Each row is a point on a tangle of strands that fork and nearly touch. The rows are in no order.
Points whose rows are less than 63.5 apart are linked; no others are.
Q473: [ 29 -11  12   6   3 -35 -10   1   4   0 -11   9 -17 -11 -18 -15  -7  -5
 -27  26  20 -25  11  -1  16  -3 -28 -25  -1  -1   8  -1 -28]
Q745: [ 23   9  -2  18  16 -14  -8 -22   0   3   1 -12  -5 -13 -18   1   1   0
 -12  25  16   3   5 -14   9  18 -13 -27 -17 -13   4 -18  -8]
Q319: [ 10  17  13 -10   2 -27  14  -5   1  -5 -12  -1 -23  -9 -18 -18 -24  -5
  -3  11  24 -12   6   4  -9   9   0  -3 -27   9  -1  10 -27]
Q279: [ -9  -2 -13   6 -27   4   1   3  -3  -9  13  -8   5   6  28  12 -10   6
 -19  22  12 -15 -20 -11  -6  -3 -14 -13  11  28 -16  12  -1]
Q515: [-18 -25  -5  -9 -14  35   7  11  20 -37  -2  -5  -3  18  20   1  47  -7
 -22 -13 -20  -6 -15 -11  -5  -8 -17 -14  26  -5  17  17  18]
Q96: [ -7  -3  10 -14 -12  -5  10 -13 -15   2  15 -12   4  12  11  24 -13   3
 -17   0  -3  -2 -14   3 -23  -2  10  44  12   4 -28  -2  14]
Q994: [  4  -4  -3 -18   4  -9   1   4  -1  -4   0   7  12  19   3  -3 -16  23
   1 -23  -2   4  14  -1  -8  -4  -5   6  -4   3  -3 -12 -13]
Q708: [ -9   3 -18   1  19  20  -9   7  18   9   1 -18  17  -6  -7  12   6   0
  13  11   4   5 -10  14  18  14  28 -18 -14  -7  -9 -42  15]
Q482: [ -9 -32  -9 -14   2  33  -4  -4  20 -27  -9   1   1  27  17  -3  31 -18
 -13   0 -23   1 -18  -8  -3   4 -40 -23  16   7  16  -4  11]
Q852: [  3  -4 -13  12  24   9   8 -28  -5  16   4 -11  19   6 -20  -3  17 -15
  23   5 -14  22  17   2  -3   4  -3 -20 -38  -9   4 -18   5]
Q160: [ 20  -4  10  -9 -25 -11  -6  16  -4   1  -9 -16   9  -1  41  -8 -19  11
  -2 -15  -4  12 -11  -1  -5  -7  14  30   2  10  -9   6  -6]
Q158: [ -1 -12  -3   9 -31  13   9  31  -2  -4 -18  -2   1 -11  27   3 -14   9
 -11  -2   9  -3   2  -9  -8 -19 -13 -16  24  26 -10  42  -7]
Q383: [-10   0 -20  18   3  -1  -2   4  -6   0   0 -17  19  17  -7  28  25 -14
 -12  35   1   1 -12   4   0  -5   9  -7 -20  -5 -19 -37  26]
Q743: [ 27  21  23  -8  14  -4  -3  -9   1   9 -17  -9 -35 -41 -29 -17 -32 -31
   7  27  21  -9 -24  15   1  14   8  28  -4 -11  -4 -15 -19]
Q939: [  1 -29  -8 -21  12  12  -5   0  11   3 -20  20  16  28 -14  12  -3  22
   1 -29 -17  -9  18  -7   6  -6 -12  25   1 -26   6 -23   2]
Q641: [ 15   0   9  20  -2   5  -3   3   7   7  -9   9  11   4   6 -12   6  27
  30 -29  -3  12  14  15   9  -7  -2   6  18  -1  21  17  -6]
Q764: [ -7  -8   2  13   1  12   7  -2 -18  21   6 -18  39  16  -9  19  26  -5
  23   5 -28  12  11  10   2 -13  17   7  -8  -1  -4 -37   5]
Q890: [  2  10  -1  27 -24   8   0  -3  -5  -9  24  14  11  -4  24  28  10   0
 -19   0   9  -9   6   0 -21 -24  19 -10  28  -4 -11   8  16]
Q40: [ 24  10  20  21   6  -2  -3  11   1   6  -8   0   9   3  12 -27  -6  10
  45  -7 -10   6   0   8  16   3   7   6   2   0  10  13 -27]
Q712: [-17 -25 -20 -17  -3  11   3   1  12 -18 -13  10   7  39 -10  15  17  20
   6  -8 -15 -19  -9 -12  -3 -15 -20  14   6 -19   0   0  29]
Q112: [-21 -25 -22 -14 -19  11   5 -11  20  -4 -13  25   4  26  -2   9   8   0
   7  10   9 -29  -4 -10   7   4 -38   2   7  13 -11  25   5]
Q669: [ -7   3   5  -9   3 -19   4   0   0  22  -3   4  -7  17   8 -16 -26  -4
 -11 -25   9 -22   9   0   4  10  25   1 -28 -16 -15 -20 -20]
Q207: [ -4  17   1  12 -32  10   3  -5  -5  -8  12  28   1 -15  17  15  -4  -1
  -7  -8  15   2   8  -2 -35 -26  31 -13  23   7 -13  23   0]
Q210: [-16  -4 -23  -1 -15  -6   9  15  -3 -27  28   4  10  28  -6  15  17   3
 -32  15 -28 -26 -13  -7   2 -23  -1  18   9  -8  -7   4  17]
Q935: [  6  -4   7  15 -30   3  -7   6  -9  16  -2  -7  -9 -29  29   4 -15 -15
 -31   9  11  -5 -18 -24 -24 -16  -2  10  35  29 -12  20  14]
Q617: [ -4 -21 -12 -21   2  11  -5   1  18 -20 -17  -3   1  11   7  -3  13   0
 -21  -9 -11   2  -8 -15  10   0 -41 -29  12  15  12 -13   2]
Q399: [ -1   2 -15 -13   0 -16  -3  -2  -1 -11  18  19  11  12   3  26   6  -6
 -32  -1  -2  -2   9  -2   1  -4  -9  16 -19   2 -16   1   7]
Q367: [  7  -2   8  10   4  32   4 -17  -8  -1   5  -5  14  22  12   0  13  13
  14 -28 -22  17  11  12 -21  -8   2 -13  29 -10  27   3   8]
Q71: [ -8  22   2 -29  -6 -18  11  -6  -5   3   3   4 -20 -25  -8  -7 -23  -8
   8 -13   5   6  -1  -4  -4  29  14  21 -10  15   0  12 -11]
Q804: [  0  -4 -12 -10  11 -11   0  -5  -8   1  12  16  16  23  -6  26  10  -3
 -11 -11 -15   2  22   6   9 -13  -5  20 -24 -16 -11 -11   8]
Q924: [  0 -15 -19 -17  23   0  -6  -1  10  -5  -9  24   8  24 -14  13   9   4
 -15 -22 -14   2  18 -12  13 -10 -26   1 -14 -22   0  -8  13]
Q153: [-14 -21  -4   1 -32  12  -2  22   3   2 -21  -1 -16 -24  18  -4 -15 -11
   2  20   4 -11  -6  -2  -4  -9 -21  -6  24  43  -3  40  -4]
Q193: [ 12   4   7  26  10 -17 -14   0  -4  14   5  -9  10  -6  12  20   2   6
  -3  10  18  17  -4   3   1   2   2  10 -11   4  -8 -16   3]
Q12: [ -4   6  14 -17 -21 -10 -11  13  -4   2   1  -7  10   7  21  14 -10  20
  -4 -22 -10  -4   3   3  -3  -5  30  35  15   9  -6  13  -1]
Q132: [-17  -4 -19  10 -18 -10  -3  13  -5 -10  27   5   4   8  16  12  24 -19
 -29  27 -24 -21 -23  -9   6 -17  11   7   9  17  -5   2  15]
Q466: [  2   0   8  15  18  -3  -2  -1 -16  32   0 -12  22  15   4   3  15   9
  26  -2 -23  10  -1  12   0  -8  17   5 -12  -1   5 -23  -7]
Q459: [  6 -10  15  -8  -8 -13   9  11   2 -17 -13 -15  -7  -6  -5 -40 -18  25
   7 -10  16  11  -1  -7   9   6   6 -22  -6  -4   1 -11 -34]
Q234: [ 17  -2  17   4  20 -30   6 -10   0  20 -12  16 -18   4 -17 -17 -18 -17
   3 -10  17 -11  11  15  -2   4 -11   5 -24   0  -3  12 -20]
Q512: [ 16  10  16  31  -4 -20 -17   4  -3  18   0  -2 -11 -15  27   9   0  -7
  -3  18  16   9 -12  -2 -10  -9 -17  13   3  19  -7   9   2]
Q292: [ -1  -5   6   3  -2 -39  -6   9  10  -1  -3  -8 -28 -22 -22 -22 -10  11
   5  16   8  -9  -1  -8   2  -5   9 -28  -8 -13  17  -4 -17]
Q613: [ 16  -5  19  16   4 -39 -14  10  10  19  -3   1 -22 -31   5   1   3  -5
   2  17   9   2  -7  -1  -4  -1 -25   6  -9  13   5  12  -5]
Q305: [-11  14 -19  -3 -15  25   7  -5  -6 -41  24 -12  13  17   9   9   6  14
 -22   2   0   0 -10 -14 -10  -1  -7 -15   6  -6   1  -1  15]
Q748: [ 11 -27   7  14  35  -3  -5  -7  -1  24  -7   5  22  15  -6   3  17  14
  10 -12 -24  16   5   8  -2 -12  -3  -1  -7 -17  14 -15   2]
Q123: [ -2   6 -10  28  -1 -14 -13   6  -9   0   9 -11  13   7  12  29  24   3
 -12  17   1   6 -10   3   2 -13   9  -2  -5  -4  -3 -30  27]
Q304: [  0  24 -22 -13  12  32   1 -11   2 -26  17 -20   6   7  -3   3   2  11
  -4  -7  -6  20  -1   1   3  28  13 -13  -3 -11   8 -29   3]
Q570: [ -2   0   0  17   4 -28 -13   6   8  15  -9  -6 -20  -8  -3 -11   0  15
  24   1  -4 -10  -6  -4   3  -6   0 -24 -19   2  23  -3  -4]
Q715: [-10   2   3 -15  -5  -8   6  -5 -14  18  -4   5 -25 -13   6 -14  -6 -13
   2  -4  -1  -6 -23 -10 -25 -18 -26  23  10  23  -7  29  20]
Q87: [  9 -28   6   3  35  -7  18 -25   4 -12  -2  12  -6 -16 -32 -23  15 -10
   0   2  -4  13  22   9  12  12  -4 -19  -4 -26  29  -1  -7]
Q879: [ -2  14  -3  -4   7  21   0   5 -11  10  -3 -23  27  35  -1  16  -5  15
   8   5  -7  -4  -5   8   0  17  21  10  16   5 -13 -36  -5]
Q970: [  1 -31  19   3  31   1  15 -12  -9  13  -5  24   2  -1 -26 -35   7   0
  12  -5  -8  12  25  10  21  18   1 -12  12 -27  20  -4 -26]
Q633: [ -7 -10   3   4   1 -20  12 -10  -7  12   7  18 -17  -5 -26 -29   0 -19
  -5   4   9   1  33  12  25   2  22 -29 -17 -38   5 -10 -10]
Q662: [ 21 -20  14  35  25 -15 -15  -7  -7  23  -4   4  15  -1  -4  -5  13  11
  22   2  -6  23   6   7  -3  -4 -12  -9  -1 -10  17  -8   1]
Q916: [ -9   7  -1  -3 -29  15  -4   9  -1 -21  26   9  11  12   3  17   6  18
 -10 -29 -28   3  21   2  -4 -22  32   3  22 -10   1  12  15]
Q801: [  0 -17   4 -20   1  -6   8  -6   6  11 -16  17 -12   3   6  -5  -7  -4
  -2 -11   5  -3 -12   3 -17 -11 -30  35  12  15 -15  33   8]
Q414: [  1  -2 -23   2  11  20  -8  -3   9   9   6 -22  33  12 -20  18  22 -13
  10  18   7  16  -4  15   2  -1  19 -12 -16 -11 -16 -42  25]
Q264: [  5 -10  -3 -16   0 -15   8   9   3  -2 -15  10   6  19   5  -7 -28  11
 -19 -26  13  -9  10  -6  -8  -5 -15  -1 -20  -5  -8   5 -19]
Q372: [-24 -13 -25 -19 -20   6   5  22   9 -27   2  15   6 -14  -4  12   5   4
  -6  -5  -3  -5   8 -19   9  -5 -10   8   4  14   9  50  22]
Q191: [  2  -5   1   5   4  34   7 -10 -15 -15  19 -17   9  25   9  14  19   4
   6  -9 -45  11  14  16 -14  -7  13   4  22 -14  25 -17   8]
Q311: [-15  11   0   9  -2  30  -5  -7   1  10  11  -9 -14  -5   4  20 -12 -16
  12   8  20  -6 -33  27 -25  12  22  10  18   9 -19  13  27]
Q26: [ -6  -6   4  -2   4 -32   7  -7  -4   0   2   3 -25 -11 -26 -22 -14  -2
 -10  14  16  -7  12   0  16   5  16 -33 -18 -28   8 -10 -16]
Q905: [ -2   2 -20  -8  22   2   4 -12   7 -20  -2  13  -4  15 -23 -11  14   2
   5  -1  -2   5  14  -1   0   2 -30 -20 -18  -8  18  11   8]
Q527: [  0   2   6   1 -24   6  -5  -5  -3   2  14 -12  -5 -14  26  11 -18 -11
 -25  26  19  -6 -23 -15 -19   7 -17   7  18  39 -16  18  11]
Q222: [-13 -30 -12  -5   8   0  -4  -4   6  10 -19  30  16  41  -6  21  18  13
  10   0  -4 -21  -4  -2  -8 -12 -20  26   2 -15  -7   2  22]
Q235: [ -2   7 -18   7  20  -5   0 -19  -6   6   0   5   0  14 -18   1  17  -4
  16   3 -13   4  15   5  -6  -8 -11 -20 -32  -5  17  11   6]
Q919: [  8  38  26   7  -2  11 -13  10  -1   9 -12  -9 -24 -53  -4 -17 -27 -28
  17   4  10  -2 -13   3  -9  15  24  26   6  10   9   2  -2]
Q960: [-13  33   4   6  -9  21 -13 -12 -16  23   1  -3 -25 -34  -6  -2 -20 -22
  15  -4  16   2 -21  -3 -27  -5  15  24  20   9  -6   9  19]
Q271: [  6   8   6  -2  18   5  -7 -13   2  10   6  -4  20   1   2  11 -14   3
   0   0  17  14  14   0  24  41  11  15  -8   0 -21 -27 -26]
Q616: [ -7  12  -5  -2  14  27 -11   4   4  18   3 -19   3  12  -1  10 -14  -5
  17  12  13   4 -31  43 -13  20  23   7  10  15 -19  -4  14]
Q228: [ 15 -19   9   0   2 -25 -10  15   9   7 -12   5  12   9  15   0  -6  24
   9 -12   6   3  -2  -1  -7  -7 -19  16  -1   9  -8   4  -1]
Q658: [ 13 -17  12  24  24 -12  -1  -9  -2   3  -3   2  -8 -16 -24 -15  12  -1
  24   4  -1  12  14  12  11   5 -11 -19   1  -9  35  -4  -1]
Q310: [-16 -20   5 -15   7 -32 -10  15   8   4   6  17  -3  -5  -9 -25 -13  16
  -2 -21  -7   1  11  -4  18   1  21   0  -4 -18  -5 -13 -22]
Q589: [ -1   1   6  24   0  -9 -13   5  -9  20  -6  -9   1  18  19  -2   9  11
  25  -4 -10   2  -9  14 -17 -14  13   3 -13   6   4  -9   7]
Q967: [ -9  -2  -8   2  20   0  15  -5   0  13  18   9  -2   3 -21 -23   7 -25
 -10 -17  -6   0  35   2  22   2  16 -16 -31 -34  -4 -15  -7]
Q242: [ 24 -24   7   8  -5  -2  15  28  16 -15 -39  -4  -6 -18 -10 -40  -2  21
  22  -6  13   8  -1   1  15 -11 -14  -6   3  -6  14  10 -10]
Q274: [-10  17   5  22 -13  17   2   2 -12  10  12  -7  19  23   9  21   7  11
  10  -2 -21  -6   7  27  -4 -11  32  10  18  -6  -8  -8   4]
Q998: [-12   2  -3   2   7 -25  -7   3   5  19  -7   1  -9  12  14  14   5   3
   7   4  -8  -9 -11   8 -13 -18  -5   0 -21  13   1   8  15]
Q184: [ -6  -5  -2   1 -15  28   6   1  11 -42   8 -12  -9  17  24   6  29  -4
 -19 -24 -16  11  -2  -1 -26 -18  -4 -22  21 -20  22   8  18]
Q231: [  6  23  30  -6  -5   6  -4  -4 -14  18   7  -8   7  -1  25  21   2   0
   3 -17 -20  16 -18  13  11   8  19  56  25   2 -23   3  -1]
Q102: [ 24  21  19  10   9  -7  -3  -1   3   5  -7  -9  -9 -15  -6 -14 -22  -7
  29  21  12   3  -3  16   2  19   9  17 -11   6   2  -7 -28]
Q765: [  8   7   0  -5  15   4  -1 -15  -6   5  12   1  22  17   2   2  -5  17
   1 -11   0  13  19   4   9  16   5   7  -7   0  -8 -20 -21]
Q683: [  2  18 -18  -7  19  30   9 -14  13   6  15 -14  26  -3 -23  -5  18 -21
  11   9   5  23  17  -1  24  20  18 -12 -21 -13  -5 -24   3]
Q504: [ -4   0  11  -8  17 -24   0   9   0  26   3  19  -3   5  14 -17 -15   3
  -6 -18  -6  -7   5  -2  21   9  23  15  -5 -21 -25 -17 -37]
Q530: [  1  -1   1 -12   3 -23   2   5   0  18 -15   7 -10  13   9  -3 -24 -10
 -31 -25  12 -24   3  -6  -4   0  -3   1 -30  -5  -7  -4  -8]
Q55: [-12  -2   2  -6  -9 -25  -7   3  -8   8   7   7 -12  -4  13  24   8  -2
  -5  -7 -11  -2 -13   0 -18 -17  12  17  -4  10  -1  18  24]
Q180: [  4 -12  -8   2  15  24  12 -22  -9  26   2 -13  42   5 -19   8  23 -23
  19   6 -19  15  10  -6  -2  -4   8 -14 -24 -12  -2 -35   2]
Q218: [  2   0  -3 -11   5   8   4  -8   0 -33  18  -5  13   7   9   3   6  13
 -21 -12  -8  19  10 -11  -2   4 -17  -4  -3  -1  12 -14  11]
Q200: [ 31 -16  21  15 -17 -13   8  26   6 -22 -17 -16 -12 -20   5 -42 -15  20
  16   5  12   8  -9   0   8  -7   5 -10  -3  -3  20   1 -25]
Q88: [ -3  17 -17 -10  10  36  -2  -5  -6  -5  17 -22  28  20   1  20  -3  19
  -3  -2 -10   9   4   6   5  27  20   4  13  -8  -6 -38   5]
Q626: [  4  31  16 -12  11  25   1   4  -8  25  -4 -12   1   1  14  21  -1  -6
   6  -2  -5  11 -28   5  15  30  17  42  26   7 -32   2  -1]
Q124: [  7 -14 -18  -9  24   4   6  -4  10  -2   6  19   3  11 -16  -9   7  -9
 -19 -28 -12   9  32  -4  15  -6  -7  -5 -25 -37   3 -14   1]
Q22: [ 27 -13   4   6 -16 -11  -6  30   6  -8 -16 -16  16   2  34 -16 -10  26
   8  -7   6  15  -6  -2  -6 -16  -8   6  -2   6  -1   4 -11]
Q295: [ -1  10  -5  13   9   4 -13  -9   1   8   1 -24   3  -9   2   0  -1  16
   9   5  -1  10  -4   1   6  16  18 -22 -12 -12  11 -27   7]
Q460: [  2  -1   1  -3  31  17  16   1  -2  24  11  -2  29   3  -8  12   2  -9
  -3   1  14  -6  25 -11  32  37  12  -6  -1 -16 -26 -29 -32]
Q549: [  5   4  10  21  -6  20   5  -8  -1  -4  -6  17   6   7   4   1  10  16
  19 -26  -1   9  17  15 -15 -20  -5 -13  23   0  22  22   6]
Q895: [ 22   5   0   8   6 -25 -10 -12   5   1 -13  -8 -15  -4 -19  -4  -8  -3
 -25  21  26 -29   2 -13  10  14 -12 -42 -13 -13   2 -21 -26]
Q882: [ 18 -15  10  -2   1 -33   1  10  16  -1 -22  11 -13 -24 -14  -9  -4   0
  -2  26  15 -24   3  -9  17  -7 -32 -12   2  17  14  12 -18]
Q196: [-21  21   3 -23  -7  -2   6 -15 -14   6  10   5 -22 -30  -5   5 -12 -14
  19  -7   3   3   3   1 -14  11  10  32  -1  20  -1  27   9]
Q463: [ -5   3   1  -6  25  16  22 -18   2  18   8 -10  10  -9 -18 -17  17 -16
  18   7 -10  12  26 -13  26  33  18 -22 -11 -22  -6 -24 -21]
Q437: [-14   1 -20 -16 -16   8   5  -8   3 -20   8  23  -2  15  -8 -10  -3 -16
 -13  17   2 -17   1  -1  11   3 -36 -24  -8  30  -5  22  -9]
Q610: [ 14  12  27   5   2 -22   4   0  -4   2 -11  -3 -28  -8 -23 -38 -23 -17
  29  46  12 -12  -2  21  11  -6  22   6  -6 -18   0  -7 -40]
Q780: [ 14  26  25  -2   6   1  -2  -5  -9  12  -8  -4 -28 -53 -21 -36 -25 -26
  15  16   6   8 -31   2  15  12  12  33   5  -5   2 -10  -9]
Q170: [  2 -12   4  -9  11  -2  12  -5   0  -9 -26   3 -16  17 -20 -21  -5  -3
 -12 -29   5 -18   8 -12  -2   9 -21 -41 -23  -9  12 -10 -14]
Q786: [  0  10  -5  30 -11   3  -6   5  -1  -7  16   6  12  -6  22  27  14   3
 -26   8   2   6  -6  -3   2 -14   5  -9  10   1  -1  -8  27]
Q28: [-14 -14  -6  10 -40  10   6  15  -8 -22  15 -13  14   7  27  10   0  13
 -28   3   2 -17 -17 -18  -6  -8   4 -17  19  15  -8   1   7]
Q833: [  3 -31  -2 -21  11   7   3   1   6 -11 -20  -4  -4  26   0  -6   2   9
 -18 -23  -8  -6  -4 -19 -11  -5 -34 -28  -8  -4   8 -18  -7]
Q850: [ -2  -8  -5   3 -36   3  -2  26  -6  -9  -7 -13   5   5  25   9 -17  27
 -20 -10   8  -6  -4 -10 -21 -24  12  -3  21  12 -11  15   6]
Q125: [  3  25 -16   2  17  24   8 -24   7 -18  15 -14   3  -8 -16  -8  17 -10
  -7   8   4  27  11   0   4  18   2 -16 -19 -17   9 -20   4]
Q237: [-13   2 -11 -24  -6  -2   4 -13 -14 -10  21   0   5   7   1  26  -2 -14
 -23   5  -2   1  -8  -6 -20   2  15  32 -12   2 -28  -1  19]
Q760: [ 29 -23  14   3   6 -24   0  16  15  -8 -30   7  -3 -10 -14 -25  -5  19
  10  14  20  -5  -6  -4  12  -8 -26  -5   0   0  18   9  -7]
Q140: [ -7  14  -3   9  -9   3 -11   3   0  -6   2 -20  -4  -4  18  -2   7  20
  11 -19  -8   6  -8  -3  -9  -4  27 -31  -2  -4  28 -27   3]
Q216: [ 22  12  31  21   5 -32 -14   8   1   8  -3  -6 -29 -46  -9   0  -8 -18
  14  27  14  -6   2   6  -4  -4 -14  15  -5   2  12  10  -8]
Q212: [ -6   3 -14 -14  -4   7  15   3  10 -40  -6  11  -1   0 -14  -3  13   7
   2  -2   2   4  10  -7  11   7 -33 -15   1   7  23  27  15]
Q997: [  5   9   4   9 -31   4  -7   9   0   2  -6   5  -1 -31  30   6 -14  -6
  -9  -6  16   4   0 -14 -36 -16  19   4  23  18 -13  27   5]
Q462: [  7  22 -15   9   2  -3  -7  -9   0 -22   8  -4  -5  -9 -11  10  -3  -8
 -15  33  17   5   2  -7  12  13 -24 -23 -13   9  -1  -4   3]
Q290: [-23 -12 -23  -8 -22  28  13  11  11 -26 -10  15   5 -10  -4   2  17   5
   9   3  12  -7   5 -12  22   5 -36  -5  18   8   7  39  17]
Q979: [-14 -19 -11 -25  -9  -5   2  -8   8   2 -15  19  -2  27   1   8  -5   9
  -1  -8   6 -20  -3   3 -10  -1 -22  18   0  12 -19  32  10]
Q380: [ -8   6  -4   0 -25  25   9  -4  -8 -33  13 -19   2  14  16  12   9  15
 -13 -14 -13   5  -2  -4 -18 -18  10 -20  25 -13  10  -7  13]
Q840: [  5   2  -7  -1  -7  -4  -2   7  -4 -20  13   0  10  -7  12   5   7  16
 -13 -18  -1  16  10  -9   3 -10  -8 -10   6   3  21  13  19]
Q675: [  3  33  16  17  -9   1 -13   1  -8  27 -11  -7 -36 -45  -2  -9 -16 -23
  15   1   1   0 -13   5 -26   0   7  24   3   3   3   2  14]
Q952: [-22 -23  -7 -11 -26  18   0   9  -2  21 -13  -5 -25 -27   6 -14 -14 -24
  -4   8  -4 -10 -21 -10  -6 -15 -15   9  32  48   1  33   3]
Q636: [-17 -11 -27 -18  -6   8   1  19   5 -27  11   8   3  26  -1  10  23   6
 -20 -10 -19 -14 -19 -17   4 -18 -12  -3   4  -2   1   5  19]
Q499: [  1 -10   2  -8  12 -16   3  -4   5  -3 -11  -1 -13  10 -12 -32 -12  12
   5 -21   3  -1   6  -4 -10   2  -7 -29 -13 -16  10 -10 -22]
Q917: [  3  18  25  -9  28  11  -1  12   9  24  -1  -8   6 -20  16  12  -3 -15
   9   2   4  13 -19   6  24  34  14  35  14   2 -32 -10 -23]
Q309: [-22  -5   0 -13 -15   4   4  -5 -15  17  -3 -10 -29 -20   3 -20 -14 -20
  -3  10  -7 -20 -24 -29 -17 -15 -29  10  20  38  -8  32  12]
Q98: [-10  21 -12  25   4   8  -3  -8  -3  -5  20  -5  -5   3  -4   6  19   2
  14  14  -6   7   0   3  -5  -7 -10 -22 -15   1  15  14  19]
Q291: [-16 -14 -27 -16   0  16   4  -9  12  -9   7  35  11  38  -9   0  14 -14
  -2   9  -3 -23   3  -1   8  -2 -35 -13  -2  12  -6  26   6]
Q661: [ 18  21  24   9  21   8   2   8   5  12  -8  -7  -7 -28   5 -11  -6 -30
  25  16  13  14 -28  12  34  35  14  32   9  -1 -23  -4 -16]
Q682: [ -8  -3   4   6 -13 -15  -5  18   3  -4 -16  -9 -13  -6  16 -15   0  26
  14 -21  -2   2 -13 -10  -6 -13   3 -26  -5   2  18  -2  -3]
Q213: [ -7  19  -2   5 -11  23  -1   1  -8  -9  18 -11  23  14   8  18  16  12
   1 -12 -37   6  15   8   2  -8  33   3  21 -16  12 -18  12]
Q453: [  8  14  12   1   0 -37   2 -13  -7   5 -12   3 -32 -17 -32 -11 -15 -17
 -13  27  29 -17  10   8   4   7  11 -12 -17 -20   5  -3 -26]
Q853: [ -7   1  -2 -36  -7 -25  16   7   2 -12  -3   9 -14 -14 -15  -4 -19   6
   4 -16   9   2  18   3  -1  12   1  15 -14  19   4  28  -8]
Q278: [ -8   3 -12  -3 -27   0  -5  13  -3 -25  15  15  14  -7   9  20   2   9
 -17 -24  -9   8   9  -7  -5 -22  18   4   9  -5   4  28  19]
Q298: [ -3  15 -11  30 -11  11  -4   0   5 -16  15  23  -9  -6  -2   9  23 -13
   6  12  -2  -5   6   4   1 -19 -18 -28   8   8  21  29  18]
Q16: [ -3   4  23  -4 -23  -3 -12  -2 -20  10  15  -3   6  -4  23  27  -7   1
 -15 -16 -12   6  -5   9 -11  -7  28  49  22   7 -17  13  13]
Q576: [-19  26   2   0  -3  33  -7 -11  -5  18   9  -1 -12 -24   0  17  -7 -22
  13  -6   9   7 -13  21 -13  19  30  25  19  17 -13  12  22]
Q700: [-19  -6 -22 -36 -11 -14   0  12   5 -27  -4  14   3  -7 -13   4  -6   5
  -9 -19  -4   1  10 -21  -2   4  -5   3 -17  10  -5  30   4]
Q120: [-19 -10  -5  -9 -16 -13  -6   3  -2   0  18  11  -3  -2  16  23   7 -15
 -19  16 -10 -16 -19 -12  -4 -11   1  12   8  26 -12  16  23]
Q807: [  2  20 -10  -4  -9   3  -6 -11   0 -27   8   8  -9  -5 -20   0  -3 -14
 -11  36   6 -12   8  -3   7  11 -40 -27 -10  30  10  11  -4]
Q178: [ 27   5  34  19   5 -11  -1   1  -3  -2   5 -14 -16 -20 -21 -20  -9  -6
  31  42  14  -9   8  18  11   0  15  12   0 -10  14  -3 -35]
Q287: [ -2  23  -5  -4  24  24  -5   5   4  24  -5 -15  15  16  11   9  -3   2
  18  10   6   1 -17  19   7  27  20   9  -2   9 -21 -14  -3]
Q202: [  5 -28  -3 -14  11  -4  -7   2  13  18 -33  23  11  41  -1  16  -3  16
  -1 -21   0 -18   7  -2  -6 -13 -15  30  -6 -17 -11 -12   1]
Q537: [ 10  17  11   3  10 -16   2  -3   6   7   7  -2  -1 -21  -3  -8 -19   2
   4  10  24  10   5   9  13  36  14  11 -10   0 -12 -12 -23]
Q774: [ -5  -8  16   1  32  -5  19 -15 -12  16   9  10   4  -1 -17 -31  12   0
  18  10  -9  12  26  -1  25  14  16 -19   7 -13   4 -11 -28]

Follow the links from the first point to the second, and from the first to the third. Name the last point that the two ways share.
Q180 / Q414 / Q774 => Q466
Q98 / Q682 / Q304 => Q466
Q633 / Q853 / Q264 => Q924
Q626 / Q764 / Q383 => Q924
Q319 / Q997 / Q852 => Q26
Q234 / Q997 / Q98 => Q26
Q178 / Q310 / Q202 => Q994
Q153 / Q682 / Q216 => Q123

A fork is a point with three links, a tip a point with one. Leave the first point through the second and follow the links. Name the first fork or tip that comes.
Q466 / Q748 => Q743
Q459 / Q499 => Q213
Q882 / Q473 => Q123
Q383 / Q414 => Q26
